A landscape with many valleys, sampled at points; each row gives a point and its height.
A ball rolls from a point to the lowest of its 2 nearest points, and stops where none of them is lower. Distance is the straight distance between rows; heights are no part of it.
<736> h=327: [165 103  98 159 103 111 146 190 151  72 133  70  99 128 136  98 116 116
 136 120 106  69 139  99 166  74 122  86 148 146 136  74 153 132 164 120
 101  76 193 172 195  68 158 149  84 137 120 140 171 124 148 181 106 164
  91]
<104> h=530: [112  91 144 155 136 128 153 186  84 160 166 130 115 108 123  41 116 118
 150 174  99  69 164 152 102  83 132  88 154 120 116 127 179 191 134 136
 116  82 132 126 141  88 148 131  74 125 130 152 177 126 132 134 168 105
 127]
<142> h=550: [ 65  59 145 162 147 113 146 215 108 140 167 139 112 112 142  88 138 125
 177 183 105 117 164 137 102  95 128  88 170 115 117 140 176 183 131 127
 125 128 138 111 157  64 124 129  97 133 138 135 143 133 120 143 153  84
 147]
<1002> h=227: [182 118  94  95 109 154 122  96 113 183  60 127 142 144  93  93 114 191
  86 124 152  64 122 105  71 153 124 139 167 150 144 148  93 126 113 116
 128  72 109 128 102 141 112 122 144 145 148 137 167 121 169  81 139 136
 104]
<113> h=281: [130 105 165 107 177  88 114 127  43 129 153 170 176 118  72 127 171  95
 134 128 160 191 122  62 112 176 162 151 111 102 155 151 136 109  81 142
 137 112 113  77  84 186  98 133 160 123 108 153  98 156 130  86  98 115
 114]
<808> h=237: [152 141 135 119 138 142  98 116  95 173 147 108 136 116 118  58 123 136
  82 116 121  90 114 150  40 173 163 108 174 142 205 132 130 102 160 143
  93 112 102 158 109 155 118 118 143 127 134 151 122 116 142  61 187 142
 116]
<783> h=45: [103 138 106 136 120 151 166 125 160 123 113  93 113 144 140 121 123 129
 139 130  87  64 145 171 205  61 121 146 116 107  80  94 146 153 147 126
 125  98 149 145 142  93 175 123  83 153 133 132 188  98 153 164 110 139
 140]
<619> h=450: [200 121 134 148  70 142 114 103 118 135 135  96 106 170 126  83  99 118
 148 117 127 100 113 104 159 125 137  88  99 163  97 115  91 119 133  85
  98 122 147 134 166 111 135  99  78  61  43 116 144 153 108 131 131 140
  70]
<1030> h=304: [ 59  78 108 153 174 165 151 116 122 159 156 121 125 124 149  94 172 118
 108 103 136  97 153 134 172 107 127 135 150 120  89 165 135 143 146 142
  98 166 189 110 180 141 116 100  75 132 137 125 123 114 124 171 126  79
 160]
<752> h=484: [172 116 183 151 147  91 150 162  80 137 135  99 160  84  85  29 146 101
 116 128 136 155 123 116 111 120 125 119 114 118 144 121 181 155 126 117
 122  79 145 159 130 162 103 114  74  83  92 157 148 158 124 123 125 101
  41]
<875> h=299: [193 135 129 170 134  95 159 172  80  88 204  96 140 101 123 142 135  96
 120  95 138 118 148 102 162 140 128  69 120 124 153  99 143 124 135 105
  97 105 135 175 163  80  93 143  89  71 102 119 139 150 116 119 137 157
 109]
<868> h=393: [140 160 111 119 156 110 132 126 168  98 106 164 140 150 112 129  95 136
 105 139 182 114 143 136 156  78 111 120  73 119  98 155 113 149  69 121
 172  97  94  85  80 154 147 182 152 148 128 107 118 164 112 129 142 176
 122]
<269> h=361: [139 135 150 124 147 106 136 163 102  91 148 186 145 136 115 147 103  82
 152 147 152 148 149  92 156  89 131 126  80 113 123 142 131 148  77 129
 151 104 109  79 102 148 153 176 156 132 108 118 105 165 105 133 116 140
 143]
<253> h=471: [ 69 122 136 106 173  96 122 103 134 153 126 118 150 130  85 119 166 169
 141 166 136 154 114 177 109 175 160 120 103  73 112 146 148 120  79 137
 173 157  75  99  73 111  92 106 116 158 176 143 121 152 136 102 125 130
 103]
<182> h=360: [ 73 104 137 103 124 121 118 124 156 131 127 137 132 165 138 155 137 119
 191 154 122 133 149  91 164 109 160 165 106 100  78 119 106 142  91 141
 147 114 140  85 127 122 194 128 164 150  64 123 105 149 123 165  76  75
 159]
<1051> h=153: [116 145 108 159 149 124 157 125 166 108 154 104 115 145 146 117 123  96
 129 104 128  78 142 154 220  59 127 116 105 125  81 109 131 142 140 109
 110 123 160 141 149 107 153 130  83 120  99 103 155 119 112 170 130 154
 124]
<536> h=301: [129 157 153 109 115 161 153 140  66 150 120 178 140 113 120 159  91 114
 165 184  71 125 142 172 141  98 130 147 105 104 131 119 150 165 124 144
 151 119  65 112  93 141 150 149 126 150 187 148 164 104 150 104 121 127
 177]
<912> h=293: [133 107 145 132 123 128  79 117  79 148 136 135 102 132 109 106 131 121
 128 127 113 141  97 126  36 192 151 108 180 160 188 146 104  79 168 117
  84 172  99 123 108 152  83 124 162 122 123 135  96  99 127  66 177 148
 115]
<765> h=271: [159  98 103 103 123 124 128 139 151 137  76 133 137 148  87  76  97 188
 109 151 159  83 143 115  72 123 136 110 149 128 133 142 117 146  92 117
 148  60 108 103 105 111 136 149 138 151 147 142 150 143 159 112 140 152
  92]
<674> h=357: [158 152 128 154 121 107 138 117  94 122 192 102 134 124 124 170 139 127
 140 118 126 147 134 138 163 171 133  86  97 110 125 109 123 111 116 107
 115 159  96 160 132  79  92 112  89  65 100 116 121 145 106 101 136 142
 128]
<770> h=193: [125 107  88 159 111 100 139 214 171  48 143 101  93 123 163 209 126 128
 156 110 122 118 142  96 144 110 118  92 168 139 150  84 133 124 155 104
  92 112 159 186 181  34 129 160 159 127 105 111 134 113 125 157 115 156
 155]
<551> h=439: [153 109 157 145  99  79 143 171  97 105 108  72 122  84 108 105 162 117
 180 125  83 166 113 113 110 135 124 145 150 126 129  63 165 112 150  69
  98  98 137 185 138  88  83 103 114  84  85 133 177 118 145  91 103 102
  56]
<978> h=259: [122 153 138 141 141 132 168 165 129 122 119 176 124  86 152 225 104 114
 134 151 145 167 135 117 158 105  71 161 129 124 101 130 141 168 109 127
 133 116 143 154 144 133 136 144 165 140 153 101 125 124 103 145 126 103
 195]
<509> h=353: [138 159 154 135  96 146 108 123 176 123  86 105  94 103 155  82 100 147
  98 138 108 148  93 179  41 134  89 121 161 166 158 109 140 109 188 128
 123 146 128 165 130 137 133 104 130 128 164 126 120 103 111 131 175 140
  89]
<524> h=275: [109 178 161 134 164 125 135 104 137 120 130 120 138  98 155  83 138  61
 107  89  95 124 133 170 142  65 127 184 131 122 143  99 157 104 190 127
 103 128 128 145  89 187 155 127 142 135 123 111 151  93 116 123 153 121
 136]
<533> h=512: [190 201 130 134  85 164 133  90  94 150 117 134 121 118 145 153  88 115
 104 116  92  89 118 176 148 127  96 133 105 145 137 105 116 120 160 114
 115 136  85 166 104 149 132 122 112 105 148 110 161  95 130  84 154 156
 140]
<1117> h=492: [183 197  98 125 102 170 127  92 121 108 158 130 156 136 159 174 108  93
  76  81 119 103 116 143 175 139 113 133  99 144 181  99 110  98 170 167
 130 152 123 170 134 170 137 141 120 125 183 133 132 107 122 125 130 171
 159]
<219> h=232: [145  82 104 144 142 150 154 185 105 107 107 155 152  98 134 109 131 103
  92 102 139  87 150  79 117 101 103 158 195 157 180 145 145 128 164 153
 117  95 189 123 166 167 116 170 146 168 196 147 147 101 158 158 115 137
 158]
<1100> h=498: [ 59  97 128 132 127 130 114 155 174 101 102 156 102 137 163 194 126 137
 160 141 114 162 128 137 114 110 104 152 165 146 110 147 111 118 146 101
 132 169 117  91 124 114 121 156 189 153 142  89 109  99 116 133 129 125
 189]
<161> h=417: [108 125 155 106 110 143 121 119 186 121 102  92 117 125 164 127 140 131
 133 130 105 170 108 119  85 145 134 175 164 118 147  89 148 118 174 169
 123 127 178 164 155 135 173  87 151 155 131 150 110 108 135 170 112  87
 130]
<361> h=462: [181 117 165 152 114  94 162 155 108 129 105  65 120  88 107  43 152 119
 138 122 109 128 122 116 128  96 110 130 139 132 107  83 174 145 148  84
 102  69 165 186 144 117 110  96  74  83  73 138 193 135 140 119 125  97
  42]
<587> h=442: [112 120 129 103  93 155  95  84 171 135 112 114 102 161 170 153 131 121
 134 100 113 156 111  90  95 158 137 176 164 155 133 114  95 105 177 146
 102 152 164 139 139 150 156  95 176 132  90 124 100  89 125 143 132  86
 152]
<455> h=99: [105 144 145 125 186  96 147  87  89 175 139 130 165  69  93 149 183 134
 108 118 165 194 120 131 130 174 118 144 116  92 100 167 152 123  96 120
 136 165 115 155 107 145  67  92 114  97 120 114 103 146 127  90 119  89
 106]
<863> h=162: [148 128 107 107  79 139  87 136 121  73 121 201 108 170 144 233  96 110
 171 158 110 149 128  84 150 135 142 131 100 147 155 129  80 104 110 144
 155 149  97  72 117 136 163 180 199 155 133 127  88 126 127 133  83 146
 188]
<961> h=82: [140  86 104 115 135 157 118 119  62 168 103 133 152 116  81 106 162 171
  80 130 130 118 112 102  74 201 131 135 171 132 189 155 130 107 136 160
 133 145 139 120 143 171  64 128 113 150 201 175 120 110 183 105 122 131
 123]
<67> h=152: [110  81 134 107 160 123 149 175 118 111  85 165 151 107 133 127 144 112
 132 123 126 115 162  79  96  90 138 196 200 122 158 142 139 129 139 138
 129  74 153  85 113 164 138 171 206 188 161 128 151  95 165 134 105 117
 176]
<655> h=233: [107 131 122 159 170 138 162 126 156 112 155 104 129 114 154 108 141  93
  97 105 147 116 134 130 206  78 115 129 120 124 100 125 150 152 149 144
 106 132 212 152 185 154 140 109  67 134 136 126 129 129 107 202 108 124
 119]
<19> h=81: [110 106  78 147 100 119 118 173 184  74 148 140  90 146 172 252 123 136
 155 103 143 140 131  81 160 131 106 100 153 161 125 121  93 117 135 111
 110 161 159 151 182  62 127 156 177 122  98  97  98 119 107 160 115 142
 187]
<172> h=421: [178 143  99 143  78 156 134 120 136 129 101  95 117 125 137 149 125 157
  90 116 124 107 117 132 146 148  70 112 133 163 128  98 125 124 160 120
 125 127 164 178 178 118 107 108  81 120 158 131 158 115 135 147 114 137
 110]
<721> h=226: [115 148  95 119 140 188 103  99 148 180 112 173 136 123 162 118 113 129
  65 102 176 101 115 143  96 137  93 142 148 173 138 203 101 133 137 156
 130 163 129 111 128 196 129 133 158 153 190 116 111 117 113 128 173 118
 170]
<525> h=269: [131 103 161  92 156 122 118 129  71 144 129 165 166 132  77 112 141 134
 131 169 138 161 125  94  87 172 180 148 127  84 180 137 144 134  86 177
 159 100 109  88  93 177 128 135 149 166 169 178 111 152 155 116 100 114
 128]
<520> h=508: [162 104 161 144 116 126 146 168  77 151 160 105 133 120 112  39 114 119
 136 163 111 105 146 114 115 122 142  90 124 114 151 109 175 180 134 156
 122  74 161 150 165 114 158 112  53 110 112 176 150 156 140 156 130  99
  86]
<606> h=324: [ 63 134 140 109 169 129 110 102 178 144 146 151 130 167 157 105 125  99
 141 126 146 117 148 129 152  81 157 146 103 109  82 160 118 143 104 158
 146 140 133  75 109 145 191 122 157 152  76 107  88 161  99 159 136  98
 164]
<235> h=291: [160  77  92 158 148 123 159 197 121  90 120 122 130 105 126  89 126 108
  83  91 177  88 143  54 138  95 101 126 190 169 151 145 142 138 149 120
 104  81 226 132 202 142 106 156 122 143 145 132 142 131 138 179 113 152
 101]
<939> h=344: [ 86 156 150  95 137 128 151  99 100 147  93 131 149 111 102 150 144 131
 160 156  65 135 127 193 152 119 138 180 104  86 112 107 150 133 123 137
 163 132  72 108  68 145 128 125 131 166 187 145 170  96 168  98  92 126
 141]
<442> h=272: [106 194 154 100 139 105 126  98 192 101 136 101 137 144 145 177 131 142
 132 132 133 178 109 167 156 137 144 139  73  73 116  87 146 120 103 156
 162 127 112 158  97 111 169 100 132 140 120 129 116 157 121 153 110 129
 121]
<1116> h=387: [141 144 141 126  67 161 133 140 174 113  76 103  95 110 164 148 104 156
 120 155  96 163  96 154  95 140  72 141 146 154 143  81 149 126 177 146
 136 127 163 177 167 124 146 104 116 147 182 144 132  98 135 173 116 111
 120]
<136> h=204: [145 110 154  98 114 142 118 111  75 159 107 140 142 135  73 125 135 172
 127 183 121 178  96 117  77 214 154 127 122  99 175 132 140 124  99 175
 156 137 118 117 123 156 107 107 111 153 188 193 102 138 157 122 100 116
  99]
<623> h=588: [135 164 118 131 157  68 118 117 188  44 190  84 152 142 138  87 123 102
 104  85 129 110 143 137 162  95 187  85  86 109 188  96 138 100 132 184
 153 115 125 150 115 104 183 149 116 142 115 157  89 183 129 166 117 189
 107]
<10> h=454: [104  84  86 134  84 149 119 129 146  80 100 114 126 169 116 178 143 168
 141 131 107 140 105 130 170 162 114 113 106 138 139 123 107  90 132 127
 156 182 155  93 179 103 100 151 107 141 176 146 108 109 147 168  67 171
 136]
<590> h=279: [141 173 125 134 147 171 116  99 141 200 138 145 119  94 151  75  93 124
  60 115 178  92 125 178  84 124  97 109 128 161 112 198 119 154 125 130
 112 139 112 145 119 173 140 119 125 111 143 105 114 141  92 114 210 107
 136]
<317> h=401: [161 138 111 123 142  96 129 114 131 131 172  99 138 137 110 179 143 177
 118 124 170 150 128 104 110 206 155  81 119  93 148 116 119 119  83 134
 136 121 102 164 118  67  91 110 116 101 116 126 102 163 121  98 137 140
 115]
<117> h=427: [118 106 111 132  84 169 120 117 155  89 100 129 136 169 126 122 108 130
 139 142  99 116 114 140 184 121 120 116  77 137 128 130 121 122 145 158
 170 170 158  85 169 138 160 151  88 154 173 166 112 127 146 206  70 165
 125]
<127> h=438: [104 118  91 128 178 143 108  86 139 126 193 123 161 141 150 162 177 115
  75  76 157 145 116 112 138 168 156 127 149 120 168 150 120  95 156 185
 111 195 153 131 141 138 101 121 136 134 148 137  81 122 133 139 148 120
 200]
<194> h=405: [ 97 120  77 133 181 163 110  66 115 191 175 125 143 112 142 147 192 145
  52  75 172 132 118 128 118 186 135 131 159 139 133 183 112 116 147 155
  97 214 143 144 138 146  62  93 118 109 149 124  93 112 134 114 173  94
 191]
<457> h=516: [ 43 104 146 103 144 103 116 138 174 133  81 142  97 124 137 201 147 156
 173 157 123 195 125 118  78 146 119 182 174 124  82 134 117 127 113 105
 135 140 113 103  99 114 117 123 210 160 118  93 107 104 124 106 122  84
 162]
<316> h=225: [130 145 143 124 164 116 130 135 126 104 127 146 149 117 142 130 133  75
 113  89 129 122 149 102 134  91 134 178 151 124 165 123 133 114 155 137
 110 101 138 115  97 171 146 147 183 151 118 111 141 108 125 124 122 131
 159]
<637> h=558: [114 188 133 134 158 122 119  76 173 142 199 109 131 147 167  83 111 100
 104 102 136  85 143 193 159 103 170 104  86 110 122 142 121 128 127 154
 117 147 103 136 109 121 179 110 110 106  90 110 105 159  92 136 181 139
 142]
<277> h=242: [143 146 147 114  80 147 111 140  66 117 133 200 113 144 127 207  83 109
 197 188  77 154 132 135 139 132 145 131  99 124 144 108 110 133 111 132
 138 138  65  94 105 123 150 155 162 126 152 143 128 114 126 105 110 132
 174]
<971> h=469: [159 155 114 123 133 153 123  77  98 128 186 125 167 147 130 161 144 101
  90  92 126 136 120 117 182 172 149 130  93 114 171 117 117 100 143 181
 130 167 137 147 143 161 123 127 105 118 149 151 104 127 135 133 115 139
 166]
<39> h=483: [ 39  79 150 128 128 115  96  89 142 139  93  98 106 142 113  74 187 122
 169 118  90 173 100 156 107 145 143 175 138 140  84 134 115  79 164  88
 120 197 141  75 116 151  91  93 126 127 101 120 111  88 130 132  98 105
  74]
<123> h=290: [168  70 113 120  71 137 140 152  68 153  92 141 112 139  79 143 128 168
 175 154 144 147 123  47 148 153 100 128 133 158  61 152 104 141  59  56
 121 106 143 105 196  93  78 126 120  82  78 109 136 157 129 106 100  94
 107]
<1039> h=314: [118 158 169 118 172 130 145  96 111 177 128 115 144  84 140  56 147  88
 109  96 120 132 138 139 114  94 139 190 144 104 129 121 165 143 154 133
  89  95 141 165  95 191 156  87 127 127  87 123 149 119 128 112 147  70
 115]
<176> h=278: [ 58 157 146 117 167 135 146 103 212 153 148 123 121 131 182 137 126 119
 128 125 148 148 133 152 148  93 134 153 120  91  82 132 149 169 118 167
 133 136 161 156 142 119 199  86 136 156 100 105 109 149  92 182 146  78
 168]
<690> h=448: [211 149 123 146  89 154 130 104 111 163 129  89 106 124 138  86 107 140
  87 113 138  84 119 128 140 134  96  83 121 173 107 116 113 138 155 102
 101 105 156 181 166 124 117  97  68  85 104 120 156 138 117 119 155 128
  83]
<766> h=318: [133 192 132 125 135 111 138  90 161 106 149  96 143 137 132 203 137 135
 125 106 139 164 121 160 204 138 125 126  67  92 103  93 120 111 112 113
 142 149 105 156 109 102 115 111 107  94 109 107 128 147 111 131 106 152
 124]
<602> h=317: [134 127 148 132 124 125 157 189  90 107 149 199 142 102 120 213 100  98
 164 180 145 192 147  87 164 117 100 121  95 110 123 140 145 176  72 142
 148 122 121 120 152 134 135 161 145 128 150 129  93 163 100 151 100 105
 177]
<1136> h=270: [ 98  88 105 157 126  97 158 211 173  69 141  75 103 121 143 173 150 139
 164 132 120 121 142 106 182  99 126 102 147 115 123  77 159 154 135 117
 108  89 195 183 200  38 144 142 106 137  99 134 147 129 133 190  78 133
 126]
<422> h=54: [157 110  64 106  82 167 109 135 110 129 114 211 130 162 145 221 101 137
 137 131 142 109 131  55 130 150 121 148 150 165 146 155  61 122 103 150
 145 140 125  94 133 150 141 174 199 162 152 126 112 111 140 127 108 122
 205]
<1094> h=231: [224  93 123 123  59 155 133 149  61 151  86 151 117 127  93 133 105 160
 129 153 150 138 110  51 120 160  90 103 133 177 110 143 103 145  89  87
 125  96 143 132 178 138  91 125 111  90 114 132 146 150 130 109 111 111
  93]
<560> h=173: [159 111 114 114 126 155 110 113 101 191  81 117 134 108  94  68 137 186
  69 129 141  96 113 125  33 183 121 120 186 152 175 156 124 119 141 132
 118 112 122 142 122 161  89 115 125 147 172 156 133 111 171  83 151 131
  95]
<772> h=223: [ 92 178 146 106 129 136 138  74 221 136  94  88 123 146 151 131 129 149
 125 130 128 148 109 174 158 106 126 166  93  89  75  96 141 136 123 140
 154 125 144 151 121 128 186  88 113 146 108 120 134 134 122 178 114 105
 116]
<1050> h=394: [103  97 121 112 115 146 136 129 127 120 116 154 149 166 120 137 113 114
 174 161 106 106 146 118 195  95 149 143  80 103  99 134 125 154  97 159
 163 121 139  72 149 138 183 155 112 168 136 154 128 141 147 179  65 125
 156]
<694> h=292: [205  70 117 137  95 145 147 167  58 126 102 140 139 116  93 100 129 128
 110 112 159 127 124  40 135 139 106 125 154 173 144 148 129 136 120 110
 112  88 196 115 200 161  91 139 104 108 123 151 146 141 145 152  97 122
  93]
<546> h=380: [ 95 164 152 118 135  75 155 148 113 108 105 128 131  97 105 120 146 104
 184 143  76 134 132 186 140  81 141 179  99  95  91  87 172 139 113  95
 154 101  61 126  38 124 116 138 135 131 121 128 198 105 159  71 110 122
  96]
<1095> h=316: [142 166 148 150 127 142 113 115 149 167 122 116  97  82 142  75  96 146
  80 142 148 129 112 204  66 134  80  84 121 158 109 170 143 147 148 110
 130 157 106 156 124 136 121 111  97  96 140 108 112 131  91 119 206 122
  94]
<1065> h=158: [ 60 128 124 112 125 154 131  78 199 142  91  88 126 168 144  88 144 148
 151 131  86  92 130 195 168  89 147 165 107  93  74 111 126 127 145 141
 148 137 136 102 110 123 180 103 101 161 126 137 157  99 149 165 104 120
 128]
<310> h=535: [ 73 127 161 117 170 103 129 174 178 147 115 167 111  99 154 167 113 145
 151 168 161 177 143 121  50 111 113 141 170 111 100 159 143 172  97 124
 143 118  95 125  96 107 141 127 200 153 120  81 102 145  88 106 183  81
 175]
<98> h=383: [159 154  87 110 130 124  99  89 174 106 135 144 143 176 120 102  79 141
  90 120 165  78 132 138 141 115 145  83  71 133 148 166  83 126  90 169
 173 126 100  89 100 138 172 169 134 148 149 136  91 179 124 144 137 193
 120]
<565> h=478: [ 86  94  99 135 114 133 113 140 174  73  92 140 108 161 129 171 129 154
 142 127 122 138 116 143 129 133 112 126 137 143 131 137 103  92 144 107
 148 170 121  78 132 111 105 157 155 159 168 114 118 101 134 145 107 178
 148]
<11> h=402: [144 138 169 126 137 107  78 120  92 130 131 143 131 144  94  21 114  89
 127 123 142 121 117 145 100 110 157 117  84 150 133 157 110 107 107 100
 122 112  86  56  66 191 129 151 141  88  57 132 116 150 106  87 163 154
  66]
<1091> h=151: [120 110  93 108 134 154 101 122 151 127 100 192 139 157 150 167 110 135
 103 111 172 109 134  88 108 128 117 150 158 165 145 184  81 116 116 151
 152 136 133  72 119 170 137 162 200 173 159 114 101 121 127 133 128 137
 184]
<869> h=496: [ 69  92 149 119 137 110  99  98 149 144  92 105 134 150  85  79 162 157
 148 145 135 172 102 153 104 163 141 141 108 119  91 149 123 100 114 110
 156 175 119  73 106 140  97 100 117 131 122 131 108 128 123 132 107 124
  66]
<50> h=373: [134 147 165 141 149  82  79 129  76  90 163 156 123 129 104  94 138  76
 134 117 119 143 107 152  94 142 159 105 109 141 164 143 112  71 138  98
 112 153  62  69  55 165  97 157 164 101 104 112 110 128 105  61 167 186
  92]
<964> h=600: [134 120 104 128 173  66 129 159 161  52 164 120 151 144 117  99 128 109
 116  92 152  87 165 105 142  80 173  98 131 113 179 129 129 114 110 146
 144  76 124 107 101 102 152 185 155 153 113 135 116 163 141 136 120 192
 119]
<615> h=315: [133 130  97 103  93 144 128 108 197 126  58 110 122 165 110 138  98 206
 124 157 129  96 122 156 119 119 116 116 113 125 101 120 106 141 108 124
 167 102 114 120 115  93 152 130 119 155 156 136 153 128 151 141 114 162
 111]
<1087> h=363: [ 64  79  81 147 175 162 119  70 102 182 172  97 136 123 132  99 215 138
  85  68 136 109 139 138 143 156 150 127 150 129 101 166 115 103 160 126
  81 214 154 114 170 136  57  85  72 100 117 121 112 105 137 121 135  91
 149]
<1078> h=611: [143 152 122 132 182  80 169 171 135  88 165 124 160 110 118  94 119 100
 115  99 139  76 173 139 140  61 150 122 136  98 156 122 155 148 114 130
 133  53  98 132  80 115 141 181 141 141 131 130 168 140 139 107 159 172
 128]
<268> h=234: [212 120  95 160 113 116 139 164 103 112 177 121 117 121 148 161 114 114
 112  88 161  99 140  56 145 140 112  85 154 166 142 122 113 134 134 101
  83 104 167 178 183  94 112 141 125  83  82 103 137 137 105 129 151 141
 127]
<75> h=527: [155 208 142 124 120 137 138  62  94 152 124 117 130 114 140 138 123  92
 127  90  79  90 126 185 176 105 132 168  93 122 107 102 114 102 153  93
 102 144  74 152  68 151 128 112 119  93  94  91 169  98 134  64 144 147
 131]
<305> h=569: [126 111 150 129  75 149 130 167 107 155  93 150  89 101 122 156 102 188
 169 220  95 156 132 151  68 140  94 104 149 140 110 114 148 177 111 110
 144 118 102 136 143  75 118 124 117 127 170 143 136 115 133 119 125  93
 132]
<956> h=209: [114 118 172 128 142 102 117 120  55 148 152 163 141 107  95 153 154 108
 159 153 125 215 105 113 109 182 128 141 112 107 134 145 138 120 106 130
 133 169 104 116 109 151  86 113 143 107 120 139  90 134 111  94 120 101
 129]
<865> h=189: [137 142 106 147 128 126 133 158 159  85 136 176 116 131 164 223  99  99
 133 108 172 144 132  84 169  98  88 128 124 159 107 139 103 136 119 113
 118 132 155 133 147 134 144 166 179 131 108  87 100 134  87 156 119 137
 173]
<802> h=440: [103 134 118 115 138  91 136 124 162 144 122  86 115 135 102 165 148 222
 144 173 137 148 122 168  95 193 150  85 123  77 112 109 139 125  75 116
 160 126  79 158  94  36  92  93 106 130 154 135 132 147 137  97 130 136
  93]
<215> h=542: [100 173 129 135 153 119 129  85 124 149 166 115 136 147 153  99 139  90
 139  91 106  71 153 173 174  93 168 150 110 100  95 120 110 114 133 111
 103 133  83 113  72 118 151 115 124  98  68  94 158 121 117  90 157 133
 146]
<620> h=143: [181 104 107 134  88 140 123 150  91 136 126 154 112 135 126 169 108 141
 137 120 137 120 133  65 105 158 116 118 161 156 143 132  98 126 120  99
 102 114 127 139 146 104  99 136 153 105 104 114 137 111 128  96 138 124
 142]
<811> h=426: [179 125 165 126 109 113  96 116 120 120 127 124 131 158 110  70 106 103
 137 117 159 148 119  88 119 131 148 111  98 153 131 128  96 111 115 107
 117 110 129 104 116 157 139 116 133  80  39 125 104 169 103 125 128 130
  63]
<124> h=570: [101  68 158 156 102 130 145 197  64 142 118 157 104  91 117 109 131 138
 178 188  93 156 144 128  92 124  90 119 160 143 116 135 163 161 129 103
 125 137 139 107 168  97  93 136 104 114 153 144 143 108 132 134 116  90
 131]
<649> h=337: [129 108 138 152 133 114  94 137  60  99 155 139 120 129 106 114 147  90
 145 113  96 137 105 135  91 169 149  99 145 151 180 130 115  57 166  94
  97 186  82  88 105 138  66 154 149 112 135 122 117  98 125  64 155 185
 113]
<809> h=551: [107 134 148 105 125 137 126 147 150 168 112 159 108 108 149 162 103 168
 135 182 139 164 128 134  39 151 119 124 166 109 133 139 144 166 102 150
 149 127  99 150 119  95 144 106 167 155 163 124 112 138 118 117 168  86
 164]
<83> h=574: [132 175 126 132 159 118 133  87 167 112 204  76 158 142 137  81 122 120
  86 104 136  97 134 192 175 120 163  74  60  96 147 117 146 126 129 174
 150 143 121 147 127 116 158 124  60 116 143 152 108 171 121 161 143 176
 105]
<244> h=408: [122 149 145 134 109  81 158 146 110 121  94  97 116  77 105 129 149 137
 181 147  70 157 112 182 136 104 103 141 108 119  85  85 167 135 126  65
 140 122  90 168  97  88  92 110 102  94 116 116 183 106 153  81 104 120
  73]
<173> h=352: [158 188  91 104  92 146 105  72 197 132 125 126 125 179 151 160  78 163
 109 125 146  83 119 157 138 136 134 100  88 133 121 121  80 125 105 151
 155 131  99 143 106 102 176 123 132 137 130 118 116 154 119 132 142 163
 136]
<450> h=464: [ 66 113 148 114 115 152 100  65 161 168  90 100  92 138 153 109 154 122
 143  94  99 160 113 133  97 130 125 183 159 160  79 141 101 101 180  97
  95 180 143 116 124 162 121  74 144 113  78  95 112  80 117 115 133  83
 109]

For each start below, name the point where the ball stops.
<623>: <783>
<619>: <961>
<868>: <19>
<1050>: <783>
<305>: <783>
<98>: <961>
<971>: <783>
<142>: <422>
<244>: <422>

Call two points neighbours if one is among the 2 nearest of the other. Go from one point of each pair to the other, from neighbour to neighbour, staying as low as possible. Name the highest point that can't be avoided.
<19> and <422>: <619>
<961> and <455>: <113>
<783> and <620>: <674>
<961> and <19>: <868>
<67> and <620>: <694>
